Each row is a point on a tangle of strands that fork and nearly touch. The rows are in no order.
In the rows, zero is written as 100.
Two points are linked if the straight distance between their rows is under 77.8. Some points are linked to none.
j_29: [105 114  97  98  98 105 118 102  71  99 141  87 120 117  89 158 101  89
 137 106 108  97  91]
j_680: [102  91 114  64 129  96  74  80  91 117 115 102  83 111 139 112 123 124
 104  87  98 106  96]
j_602: [ 92 125 103 132  89 122  95  97 111 108 122  82 109  92 114  88  98  78
  62 113 112 123  96]
j_176: [119  66  72 116 114 131  91  82 100  74 104  93 109 132  81 133  70 127
 112  84 114 120 109]
j_113: [ 83 115 102 106  94 107 105 128  99  88 110 105  97  46  73  66  95 125
  86  94 120  89  85]
j_923: [112 122  96  75  86  98 108  94 114 112  97 110  77 107  89  71 125 111
  89  73  71  61  88]
j_347: [101  83  89  72  88  73  94 112  89 123  82 120 100  87 120  81  95  96
  94 118 104 140 112]
j_703: [109  65 111  89  89 114 113  76 121  88  67  84  89 124 139 106  73 119
 118  89 110 115  86]
j_243: [ 93  62  62 104 104 119  86  71 100  79 128  93 118 127 100 116  74 110
 126  94  96 137 100]
j_472: [119  70 121  82 102 105 113 111  87 104  96 112  60  80  99  92 135 116
  98  77 107 113  98]
j_324: [106  84  83  84 112  73  85  77 113  69  67  99 106 116 147 112  77 105
 101 113 113 107 152]
j_867: [108  91  89  99 112  54  77 115 110  99  71 123 103 114  87  74  84 106
  88  99  70  92 117]
j_101: [123  76  82 111 122  95  78  74 105 108  80 111  96 136 101 102  80  91
  92 127 100 119 142]
j_559: [107  98 135  73  91 116 102 100  84  93  92 105  94  92 102 115 106 152
  74  90 116  91  95]
j_974: [114  91  92 108  80  89  92 149  83 124 128 102 102  56  86  78  90 111
 121 126 113  91  97]
j_69: [126  76 126 100 119 103  99 120  86  94  66 109 109 102  99 116  91 128
  52 131 127  84 114]
j_473: [ 66 130  85 101 109 102 112 105 123 122 119 122  67  65 100  69 133 103
  94 101 101 103 113]
j_477: [104  89 125  65 116 106 105 104 106  90 104  98 106 115 124 135 114 127
  97  89 105  96  97]
j_23: [126  85 105 121 112 147 117 106 102 102  75  74 116  99 111  65  89  95
 115  83 110  97 118]
j_264: [104  90  84 100  77  99 107  86  89 115 117  84 123 115 124 102  64  97
 130 140 102  93 101]
j_972: [125 103  77  81 101  93 106  90  65 104  72 112 108 100 132  55  91  94
 118 114 126  84 105]
j_258: [119  53  94  70 117  95  70  82 108  71  84  85 108  86 104  86  84 124
  90  94 104  74 118]
j_238: [ 94 123 114 101  74 118 109 109  95 103 114 103  92 101 117 102 149  97
  81  93 104  99  99]
j_706: [ 88 102 104  89 100 109  74 125  96 121 129 105  86  71  87 117 118 108
 115  80  94 135 116]
j_394: [ 86  91 109  98  99 116 106 105  78 111  47 128 106  61  83  79 114  99
  46 130 112  67  64]
j_987: [118  81  89 111  84 118 112  62  96  98 102  56 117 136  64 171  90  72
 111  98  86  84 100]
j_253: [ 67 142  67  77 114 115 116  88 111 120 100 147  75  53  89  61 143  91
  94 108 124  94 108]
j_355: [ 83  94 129 112  81 105  93  73  80 102  97  60 100 114 134 123  90 107
 139  81  89  96 102]
j_914: [ 81 100  86 111 138  83  82  84  95 103  69 127 100 105  77  67  78 122
  70 112  72  95 129]
j_374: [ 57  92  94 113  77  97  90 121 105 110  92 126  50  17  79  69 143 111
  94  90 125  72  96]
j_731: [ 89 121  94 131 102  87 102 127  92 115 131  64 118  90  93 134 114  75
 102  83  76 111 109]
j_656: [ 84  94 109  85 126 113  96  93 102  89  90 151  86 109  70  93 100 125
  98  99 104 135 100]
j_648: [106 105  67 113 113 122  89 119  84 148  91 107 107  82 125  54 125 111
  93 113 104  80  90]
j_62: [ 90 142 120 107  75 110  95 112 129 121 125 108  62  83 103 116 165  72
  91  96 110  85  95]
j_346: [104 112  87  63 105 122  97  76  94 129 100 124 100  99 100  87 116  99
  61 132 118  99 105]
j_137: [120 127 110  87  81 106 129 113 115 103 117  84  94 107  77 114 115 118
  97  65  82  64  81]
j_565: [ 76  68  90 100  93 112 101  99 130  68  93  98 129 124 125 124 102 123
  68 107  90 100 120]
j_366: [112 144 103  88 116 110 118 112  91  98 124 116  94  89  93  86 106 110
  81 109 135  78  83]
j_917: [125  87 112  77  92 112 127  84 111 114 102  63 111 120  69 156 108  73
 110  76  78  98  97]
j_829: [100  69 111  72 127  91  95  83 113  76 107 124  86 116  77 118  79 128
  92 104 102 119 107]
j_956: [ 63 126  98 140 115 103  95  85 123 128 104  62 102 123 121 116  92 106
 107  79  63 104  59]
j_268: [105 127  95 108  59  80 113 142  94  88 136 101 116  82  92 106 103  62
 114 102 113 118 116]
j_590: [ 61  85 116  82 105 117  80 108  92 127  90 124  87  54 115  78 140 123
  84 108  98 119 109]
j_441: [ 91  92 103  91  74 118 119 120  85  71 111 124 111  92 108  82 127 102
  78 107 122 100  98]
j_140: [100  85 107  89 109  89  99 100  95 111  72 110 113  84  82  82  57 130
  86 146  99  60  98]
j_879: [119 105  99  90 139  80  71 113 120  95  78 126 119 141 100 108  98 101
 100 101  84  95 123]
j_474: [ 97 137  91 100  61  86 111 109  80  90 130 123  89  77  93  90  98  89
 119 110 130 108 119]
j_556: [115  65 112  74 109  93  95 108  89  96  58 100 110  85  96 111  75 148
  78 140 117  59 118]
j_860: [105  76 150  87  71 103  85  92 101  90 119  78  94  82  95  92  92  73
  91 108  97 111 106]
j_970: [108  94  95  82  81 101 113  85 138  82  51  84 111 114 147  90  69 125
  98  95 115  91  92]
j_945: [109 106 104  98 111  98 134 129 103  97  72 140  59  59  74  60 131  99
  95  84 119  92  83]
j_53: [104 109 116 112 119 128  85  83  92 117  72 116  86 102  98  62  89  95
  83 121 122 115  83]
j_31: [102 101 124 148  90 116  88  97  90  94 117 114  68 127  90  96 125  83
 113 105  96  87  81]
j_157: [103  78 101 102 120  89 129  87 130  82 107  53 129 102 109  98  77  71
 106  96  70  88 140]
j_382: [115 114 109 115 110  94  96  88  89  62 115  77  98 124 117 100 110  76
 100  64  95  86 104]
j_640: [103 101  91  66 105  88  62  64 118  87  93 114 103 111 118  68  84  87
  80 108 111 119  83]
j_938: [113  91 114  88  71 116  89 109 105  79  40  93 115 106 130  75  96 122
  97  73 112  83  92]
j_726: [ 90  66 116 103 108  68  70  96 122  57 104  59 122 114 105 155  89  87
  70  83  77 108  99]
j_63: [ 83  84 107 109  59 107  99 121 110 103  90 108 111  93 108  57 106 103
  77 130  92  74  73]
j_341: [ 73 126  82 123 107  95 122 115  81 107 107  49 152 105 113 156 108  75
 111  88  85 108  97]
j_558: [ 99  76 100 111  97 115 116  81 123 104 109  73  85 107  74 128  99  74
  99  60  76 154  91]
j_442: [132  81  88  97 130  86 120  86 129  55  93  70 114 115 117 106  72  76
 107  85 109  98 132]
j_610: [106  96 107  57 112  74  78 107 107 131  95 120  57  59  80  79 109 118
 102  85  96 122  96]
j_820: [106 100 116  77  99 120  92 111  69  87  57 126  90  74  84  90 110 141
  76  75 131  92  73]
j_995: [ 80 145 100 128  94  78  79 125 108 145 121 126  65 112  90 130 117 105
 120  98  84 113  85]
j_878: [ 91 156  92 101  81 106 107 111 125 126 141  89  74  76  87 133 137  81
  96  81 109 100  95]
j_499: [124 104 108 123 128  79 141 135 106 120  99 104  76  87  83  79  81 109
  94  99  99 115 109]
j_164: [101  83 103  81 100  74 135  74  98 115 117 116  60 119 107 111  99 118
 102 107  87 120  87]
j_491: [ 89 107 101  98 113  94 115 101 109 129 124 127  64  97  89  96 118 107
 110 113  83 110  97]
j_471: [116  83 108  96 106 104  99  94  71 107 124  93  86 122  98 146  87 118
 143  91 109 111  86]
j_906: [ 86  87 110 104 128  79 139  97 111  78 133 101  81  97  89  80 101 101
 107  85  73  99 110]
j_511: [110  85  98  98  88  99 123 116  88 107  93 123  40  50  87  63 136  96
 115  85 130 103  99]
j_375: [112  87 111 116  92 112  82 113 129 117  60 101  98 111  81  70  65  99
  96 101  86 129  83]
j_837: [120 102 111  98 117 136 110  88  99 103 103  82 101 101 127  68 122  73
  96  89 109 100 120]
j_583: [ 99 106 130 110  95 100 125 107  96  76 123  94  83 105  80 121 146  73
 108  63  74  93 118]
j_574: [106  93 107 114  96 115 111  88 119 120 106  78 101 122 109 122  86  66
 119 108 103 138  65]
j_33: [103 128 108  96  99 104  91  91 109  87  91 114 123 146 105 143  80 119
  76 123 110  92 107]
j_395: [ 92 125 106 104 115  97  87 128  85 116  99 108  89  26  70  64 105 112
  84 113 112  59  86]
j_452: [ 78  79 116 101  60 106 104 118 116 117  96 118  84  59  89  55 104  97
 104 133  92  96  79]
j_888: [ 93  88  60  78  88  71 110  97 137  61  89  81 139 118 138 138  73 116
 106 104  95  94 127]
j_869: [ 95 122  87 116 110  88  96  87 100  97 139  89  92 111 102 127 130  58
  58  78  91 135 101]
j_555: [ 81 140  96  92  79 123 109 111 119 121 152  89 115  78  70 124 123  79
 104 101  88  86 113]
j_907: [ 79  94  95 101 119  83  84  94  47 108  40 139 104  76 113  81  74 123
  95 125 116 104  95]
j_517: [ 89 135  97  88 111  88 118 122 108  76 138 120 115 120  97 101 120  94
 116  98  93  82  89]
j_152: [113  91  87 116  90 107 101  90 118 125  89  81 116 136 130 128  68  84
  92 132 109 138  87]
j_126: [109  96  98 119 117  87 112 124 106 108 123  76 125 110  79 128 101  71
  88 101  67  96 129]
j_918: [105 103  99 107  58 117 101  88  95  93  74 116  83  95  82  59  70 106
 119  89 122 131  81]
j_245: [ 77 109  94  88  69 112 114  79 114 126 123  93  87  96 112  84 104 118
  67 115  90  99  85]
j_603: [115  69 103  89  87 106 106  87 129  95  96  93  89 121  87 105 108  85
  91  70  75 123  91]
j_652: [102 102 124 104  80 107  89 102  96 136 108 115  59  72  85  88  92  86
 143 124 121 131 100]
j_572: [ 86 108 132  97 117 125  97  99  91 116  78 110  99  77 102  58 113  86
 120  98  93 119 151]
j_44: [ 85  81 129 102 117  87 125  88 119  92 109  78 102 103 119  93 104  77
 113  90  64  99 119]
j_992: [ 67 118 123 126  69  96 146 125  90  95 120  63 119  85  84 159 103  72
 108 104 100 111  73]
j_637: [ 93 105  95  86  96  57  82 112  92  98  66 116 104  72  86  51  95 101
  79  91  73  82 125]
j_635: [115 109  86 102 104 110 128  98 109  77 136  86  82  79  98  65 100  99
  84  70 122 102  79]
j_804: [109 103  89 104 104  94  90 115 101  87 108 125  85  85  81  75 122  90
  68  78 112 129  98]
j_901: [ 80 120  71  52 110 114 110  89  93 130  98 136 100  62  97  73 121 114
  77 117 115 107 100]
j_939: [ 86 145  99 120  85  82  98  86  88 101 119 103  83 132  83 146 126  62
 119  77  85 113  81]
j_89: [105 141 100 105 109 101 131 107  95  93 110  86 134 135 123 153  92 100
  87 113 117  95 104]
j_626: [104  57 122  83 114  95  72  72 123  54  86 116 104 130 115 103  92  83
 130 127  98  88 114]
j_59: [ 94 105 112  99 118 111 108 104  75 105  91 128  92  80  71  63 124  98
 110 106  94  81 144]
j_75: [ 68 123 105  96  98 118  93  94 108  97 155  86 129  87 121 103  98  89
  84 123 105 116  99]
j_905: [105 109 101 105  76 113 100  88 107 125 127  93  75 100  97 102  91  77
 137 107 110 130  67]
j_469: [104  77  74  65  85  92 109  97 120  60  78 100 125 112 127 131  89 150
  97 112 112  63 120]
j_67: [121  79 126  84 121 105  89 121 123 101  94  75 123  97 104  80  81  82
 136 107  91  80 101]
j_419: [100  99  79  95 112  73  74 107 136  62  95  67 146 123 136 144  77 101
 107  87  92  85 109]
j_877: [108 120  93  93  85  94  76 106 111 119  92 120  88 104  79  92 109 102
  71  89  94 118  99]
j_668: [105  57  98 121 107  95  72  82 138  74  97  59 114 124 116 132  94  91
  84 102  77  74 101]
j_454: [120  91 112 104 135  83 133 135 101 120  67 119  73  79  85  60 102 112
  96  99  97  88  88]
j_241: [ 85  88 108 101 100  94 111  90 127 100  93  55 130 116  94 131  67  99
 148  82  53  78  94]
j_204: [ 92 106 101  78 135  90  65  73  76 119 103 109  87 100 115  88 114 125
  86  94  84  95 126]
j_605: [131  60  95  74 149 106  79  92  82  75  68 103 101  86 104  82  99 116
  94  85 124  93 128]
j_746: [ 97 150  80 123  86  88  80  86  83  89 143  88  84 105  89 125 129  72
  94  67  91 112 105]
j_611: [ 86 125 101  67 108  97 114 101  85 108  98 114  86  40  77  65 125 114
  69 112 105  45  92]
j_510: [114  78  89  91 104  95 114  95 106 120 101  94 110 107 116  86  59 131
 107 138 105  76  88]
j_467: [ 61 138  91 108 124  89 103  86  91  89 130  89 125 127 130 134 101 102
 119  91  81  98  87]
j_41: [ 87  93 127 100 112 111 118 101  93  78 119 116  86  96  76  88 124 101
 104  84  84  95 130]
j_975: [118  96 119  91 109  86 104 116 121 113  96  69 125 118 104 113  72  94
 148 101  70  66 106]
j_197: [ 79 124  97  87  74  96  79 109  73 112 104 117 123  87 106  99  76 137
 100 123 104 113 122]
j_201: [103 111 102  65  94  98  93  65  65  96  86 123  81  88 114  63 103  97
 122 103 125 100 110]
j_143: [ 81  70 110  98  91 100  86  81 113  70 111  82 117 121 115 154 108  99
  57  98  94 117 109]
j_582: [ 89 112  90  90 118 105 105  65  88  75  44 125 107  96  94  52  76 118
  85  99 110  68  90]
j_98: [107 123  87  91  85  95 107  71 109 106 124  80 106 139 107 119 109  69
 121  89  82  81  65]
j_951: [ 98 100  71 136 100 103 121  71  90  87 132  84  89 113 100  94  89 106
  93  84  92 109 106]
j_142: [110  87  73  98 127 108  65  85  81 119  52 127 113 118 108  86  97 105
  81 124 107 108 140]
j_977: [115  90  94  64 138  83  73 102 103  91  58 144 108 128  96 106  80 125
 118 112 112 100 105]
j_74: [ 89 113 123 113  81 118 114  57  94 119 112  40  95 104 108 132  93  95
 110  76  72  78  91]
j_595: [102 134 116 143 106  96 118 131 108 106 107  98  89  87  86  85  96  95
  88  89  97 113 115]
j_86: [119  65  85 102 117 103  63  71 122  56  91  83 105 117 116 104  97 108
  76 109 106  61 119]
j_630: [104  95 125  86 112 137  95  96  79 123 126  98  87  81 107  97 115 117
 119 109 119  96  93]
j_4: [137 104  99 102 104  96 132  83 106  71  97  71 103 130 108 116  88  62
 114  63 107 111 113]
j_686: [ 90  73  96  94 124  98 111  59 121 113  93  58 108 115  78 151  86  57
 115  78  79 147  77]
j_291: [ 73  90 138 107  97  95  95 102  96  95 114 102 108 113  83 143  93 110
  98 110  73 114 119]
j_294: [107 112 117  69  92 111  87  87  75 113  92 117  76  55  87  71  88  94
 131 113 135 122 107]
j_737: [ 94  89 111  94 113  92 102  90 113 128 124  87 110 118  75 149  68 105
 103 127  70 108 110]
j_332: [120  64 124  71 116  93  75  93 104  88  50 128 109 117 103  91  83  92
 128 140 114  86 109]
j_516: [119 101  99  78 131 104  68 105  67  95  56 115 103  80 100  85 104 123
  80  78 122  98 109]
j_548: [103  59 133 112  82  96  70  99  91  97  92  89 106  93  96  76  77  87
 109 135  90  95 124]
j_705: [ 83  81  88 121  99 101 107 126 120  88  94  87 141 123 122 127  88 126
  98 100  80  94  99]
j_156: [115 112  74 108 139 116 139  83 107 109 121  56 112 116 113 122  95 103
 100  64  92 103 101]
j_896: [100  83 104  81  90  68  80 125  97 126 110 114  75  69 102 100 118 101
 103  92  87 148 119]
j_550: [112  50 112  94 114  96  70  87 138  57  84  96 106 135 112 140  75  84
 139 113 107 108  92]
j_624: [110  97 123 122  97 130  83 128 106 140  79 122  71  78  83  83 125 107
  82 102 112 112  77]
j_192: [126  90  86  82 112  90  96 133 120  91  85 116 121  82  61  50  97  79
  98 105  92  88 101]
j_996: [109  73 140 101 101 115  97 113  88 107  73 109  92  81  89  93 107 105
  48 137 125  78  87]
j_541: [104  84  97 100  82  85  87  79  90  85  76  81 108 111 137  92  80 109
 105  84  92 109 142]
j_482: [110 104 121  97  89  88 114 137 104 103 105  85 132  97  94 105 105  92
 102 106  70  71 142]
j_714: [ 68  82 109 107  96 104  86 105  77 107  77 124  68  33  97  56 146 102
  80 100  98  86  99]
j_641: [138  86  82  85 114  93  94  81  96  80  58  96 111 123 137 113  85 106
 122 121 128  73 151]
j_130: [ 78 113  97  98  93  69 127  90  78 100 122  76 123 122  89 174 100  83
 127 112  89  87  63]
j_893: [133  98 108  88  90 104  96 122 111  98 107  87 121 105 111  78 108  48
 134  92  98  99  98]
j_212: [ 86 146  90 147  92  98  90 135  83 127 103 129  64  72  98  92 127 120
  72 112 135  93  95]
j_672: [ 73 149  91 100  93 106 116 118 115  98 153 123  96  92  76 101 123  98
 121  99  94  80 109]
j_713: [ 85  93  94  92 128  79 132 104 113  66 138 106 121 121  98 109  94 103
 112  99  84  93 102]
j_941: [110 102  70 118  70  91 126  88  70  81 143 105  96  97  90  85  91  92
  98 109 113 102 121]
j_413: [122 105  89  88  74  90  92  88  97 106 141  92  91 110  94 110 101  75
 115  97  98 101  78]
j_662: [ 92 120 115 106  95  76 117 139 110 139 109 133  77 105  86 111 102 116
 126 125  84 103  94]
j_411: [ 72 105  90  82  82 100  89  88  74 101  58 123 122  85 119  83  57 141
  92 124 120 113 114]
j_588: [113 110  80 116  88 106  87 139  98 128 131  93 109  79 116  75 117  90
 101 109 108  93  90]
j_831: [ 67  79  83 107 126  96  88  78 101 106 118 114 105 107  98  84  86 130
  81 124  74 104 119]
j_650: [102 134  97  91 119 111  96  92  72 104  99 131  84  83  82  70  95 121
 109 124 131  74  70]
j_973: [123  84 109 129 114 104  77  94 129  94  54  97  97 116  89  60  75  86
  78 100  91  99 111]
j_139: [126 103 110  90 119 113  99  86  72 107 129 100  81  96  84 108 101 108
 123  89 116 105 115]
j_146: [100 108  94  79  97 119  96  70 106 105  95 125 114 138 104 108  87 107
  77 145 118 101 105]
j_168: [ 97 102  80  92  89  75 100 129 101 109  81 127  97  51  74  44 120  80
  89 100  89  85 108]
j_519: [102 135  92 109  60 104  98 103 111  88 102 121  75 101  69  84  91  94
 130  67 108 130  87]
j_695: [122 112  75 113 105  87  99  67 116 108 104  92  92 151 112  96 100  67
 102  91  78  93  89]
j_809: [114  90  87 111 114  67 116  89  91  71 116  77 111 137  81 169  79 102
 103  87  96  90 107]
j_429: [131  79  65 103 100 108 112  84  98  74 108  94 110 142  87 161  77 124
 115  98 111  86 109]
j_540: [108  71 137 123 109 104 101  99 106 102  74  96 109 124 106 103  84  86
 123 126  80  89 139]
j_295: [126 110 124 132 104  99  82  89  78  75 100 103  76 141 104  93 105  87
 109  84 106  87  90]
j_117: [111 110  85  99  95 136 102  99  84 117  87 100 100  77 120  43 134  90
  92  94 113  85 105]
j_818: [ 96  68  93 106  89  74 132  70  95  99 126  94  81 136 108 148 102  98
  84 116  92 110  78]
j_794: [ 85  68  83 104  96 113 112  98 144  87  83  72 134 129 107 144  66 125
 133 107  73  77 102]
j_373: [ 90  97 117 136  98 120  91 111  74 112 138  72 114  88 104 107  96 107
 123 115  87  77 121]
j_456: [ 87  88  82 120  97  59 131  93  83  94 130  83 108 128  88 165  91  89
  94 110  79 106  85]
j_47: [ 68 123  78 126  82  80 146  97  79 100 120  54  99  89 105 142 130  79
 120  65  94 107  57]
j_438: [ 76 109 137 129  77  99 112 103  96  96 115  85 108 110  73 153  96  73
 104 107  89 128  92]
j_42: [104  73  68  57 101 104  73  85 103  87  95 122 112  98 104  69  97 112
  93  99 117 116  78]
j_642: [ 97 130 108 136  89  93 103 130  79 124 109 100  74  86 107  96  95 145
  85 108 115  86  75]
j_984: [119 104  89 102 126 121  93 132 104  98  68 105 131  68  64  51  89  91
  71  97 111  96  96]
j_654: [ 69 136  82  96  79 111  71 119  78 100 100 138 119  62  70  81 103 122
  90 110 109 106 121]
j_584: [ 98  86 102  92  89  76  81  76  85  87  98  62 118 112 148 117  77  88
 135  90  94 111 120]
j_242: [108  86 104  93  61 128 111  82 119 104  69 101  87 111 122  71  89 101
 107  93 113 127  73]
j_45: [118  80  68 123  94 102 125  98  98  78  87  64 119 145 107 147  98  86
 134  59  95  96  66]
j_391: [128  92  97 111 114 133  98 102 109  94  56  94 118 100  91  41  82  84
  95  99 115  82  95]
j_536: [ 71  97 117  87  82  92 102  89 105  85 137  81 124 105 134 131 107  86
  75 119  91 108  97]
j_985: [111 127 104 154  98  93 107 132  77 106 116 108  74  75  93  81 123  98
  74 106 120  95 128]
j_223: [130 113 101  82  98  81  87  97  98 100 109  89 114 106 115  85  90  65
 108 102  97  97 132]
j_753: [ 79 136 108 127 114  96  67 102 110 130 109 103  94 130  98 120 106 106
 112  89  65 114  83]
j_678: [113  85 114 109  93 102  86  98 131 108  75  87 103 130  80 110  78  94
 116  74  69 115  95]
j_453: [ 90  96 106  88  97 103  92  96  60 102  68 140  97 100 110  83  94 128
 110 133 124  85  72]
j_389: [ 95 116 101  93  95 105 105  91  99 127  84 114  70  80  83  61 124 120
  69 100  93  63  90]
j_26: [106  95  91 100 108  86  65  56 130  82 100  86 100 135 113 101  77  79
  86  98  89 116  99]
j_949: [ 80 100 106  82 107 140  87  74 104  74  89 132  98 109  84  78 118 118
  82  82 110 113  93]
j_349: [ 86  84 102  91  91 105 112 117  78  83 100 104 112  56 106  68 100 121
  71 108 116  96 102]
j_578: [ 88  95 100 132  81  97 138 110 101 109 100  98  79 123 109 116 132  92
 122  72  68 115  85]
j_851: [ 83  96 102 104  85 117 101 102  97 112  44 123 107  78 109  48 105 103
  74 118 105  77  61]
j_218: [ 84  91  81 111  75  86 116  85 102 115 107  63 128 117 142 133  60  80
 108 131 102 122  80]
j_883: [119  71  69  68 110 111 116  99  92 125  66 107 109  93 122  82  91 139
  98 122 119  78  78]
j_213: [126 107 105  80  70 108 132 117 120 110 111  97 105 120  66 132 119  82
 110  82  83  89  86]
j_175: [ 74 125  99  80 104 131  91  65  90  86  59 134 100  87  68  62 101 114
  69  92 106  94  95]
j_762: [102  76  70 114 121  90  85 134  74 112  68 134  93  57  76  57  99  99
  91  97 111 128  90]
j_80: [120  92 115 145  85 117  90 119  94 112  99 115  59 109  85  89 121 101
  91 105 113 113  67]
j_145: [131  93  81  81 121 102 113  86  68  92  81 102 106 113 128  93  74 126
 129 112 135  78 124]
j_813: [ 94 133  81 129  96 104 128  79 106  85 136  85  76 102 107  83 100  86
 117  66 104 104  83]
j_97: [105  63 110  86 135  95  99  77 121  67 112  93  99 125  94 137  82  88
 110  97 100 123 103]
j_682: [104 129 101  89  94 108  74  96 105 111 103  96 115 116  99 102 102  86
  98  86  90 113 122]
j_522: [ 97  98  93 119  97 101  97 121  96 103  79 125  80  57  91  57 108  86
  71 101 128 148  99]
j_961: [ 91 115 134 115  92 118  90 124 127 137  89 101  86  88 104  84 125  76
  92 104  86 121  99]
j_178: [ 90 137 100 102 109  88  94 101 114  92  93 102 110 145 120 130  81 141
  86  89  96  89  81]
j_513: [106  81  80  64 116 103  68 106  80 131  69 141 121  98 105  85 102  99
 111 125 105 116 120]
j_451: [ 84 116 109  98  77 106 109  71 115 118 118  55 100  97 113 110  90 112
  60  89  74  91  94]
j_200: [ 72 131  82 146  73  86 129  96  95  92 141  59  86  84 110 108 109  84
 120  70  92  86  66]
j_308: [ 61 121 111 126 108 106  85 125  84  88 137 110 110  87 125  88 126 101
 131 105 100 110 112]
j_96: [ 59 127 127 115 115 100 100 116  86  70 129  94 124 106 130 112  96 115
 119  99  94  97 102]
j_776: [107 128  93 117  73  84 100 113 108  85 121 115  72 121  71 121 115  80
 119  64 105 123  63]
j_738: [119 102 105  88  87  91  97 141  94 119  82  94 126  90 107  79 108 114
  84 110  85  49 112]
j_185: [ 82 130  75  95  91 109  60 123  99 122 131 128  98  61  79  96 122 101
 102 108 116 122 116]
j_715: [104  92 130 115 119 109  93  99 101 108  86 107 103 113  99  81  97  63
 121 112  85 125 150]
j_935: [107  70  58  90  89 102  83  88  96  94 111 117 113 118 114  82  95 102
 117  91 101 123  99]
j_529: [127  65  90 124  87 123 122  97  94  80  83  76 108 137 114 124  94 114
 141  68  98  87 103]
j_255: [ 92 127  85 101 118  82  80  84 112  73 109  79 127 140 119 142  79 104
 100  83  91  86  82]
j_978: [100  62  69 107 110  81  83 116  66  96  53 133  96  86 109  70  88 123
  93 103 110 117  88]
j_370: [103 116 114 107  51  77 126 134  92  91 119  74 122  89 103 135  88  83
 100  92 105 116  81]
j_828: [104  97  96 114 116 111  97  97 119  94 123  92 107 118 115 110 119  73
  45 101 102 132  93]
j_217: [103 115  81 125  85  85 139 101  74  85 108  65 110 129 114 142 114  80
 132  66 101  98  67]
j_769: [115  84 100  69 117 105  94 105  75 131  88 116  61  49  79  89 121 127
  80  87 118 110  94]
j_343: [ 92  84 104  94 133  87 110  63 131 113  98  56 111 121  76 161  68  80
 115 104  69 111  99]
j_392: [105 130 108  85 135  89  90 121  96  88 124 132 112 117  97  96 112 109
  94 118 107  73  96]
j_881: [ 95 118  69 109 111  94 124 102 101  88  91  59 153 127 136 171  93  92
 105  97 107  91  99]
j_129: [ 80  85 124 115  65 103  83 127 113  97 123 109  61  37  70  81 136  97
  89 105 116  87  94]
j_263: [ 94  88 140 102  81 109  83 111 103  90 132  94  65  59  99  88 124  87
  83  98 114 112  89]
j_962: [110 116  69 120  93  96 123 122 116  94 147 107  78  77  67  70  91 101
 112  90 120 101  79]
j_77: [123  93 106  95  83  92  82 156  69 115  84 107 113  64  95  78 109 114
  99 114 111  67  90]

A fork is a point with three links, a tip a point with one. Leave the first point through the second and follow the links. Name the first fork or tip that comes.
j_794 / j_241: j_907
j_294 / j_201: j_245
j_809 / j_429: j_905
j_961 / j_624: j_906
j_695 / j_26: j_456
j_977 / j_332: j_582
j_970 / j_703: j_143
j_137 / j_923: j_517
j_582 / j_175: j_867

Follow the links from the first point to the second, and from the first to the third. Name the last point that the two ways share.
j_828 / j_555 / j_157: j_517
j_238 / j_442 / j_101: j_517
j_992 / j_126 / j_175: j_391
j_394 / j_145 / j_995: j_905
j_510 / j_972 / j_640: j_905
j_941 / j_831 / j_738: j_391
j_630 / j_469 / j_851: j_456
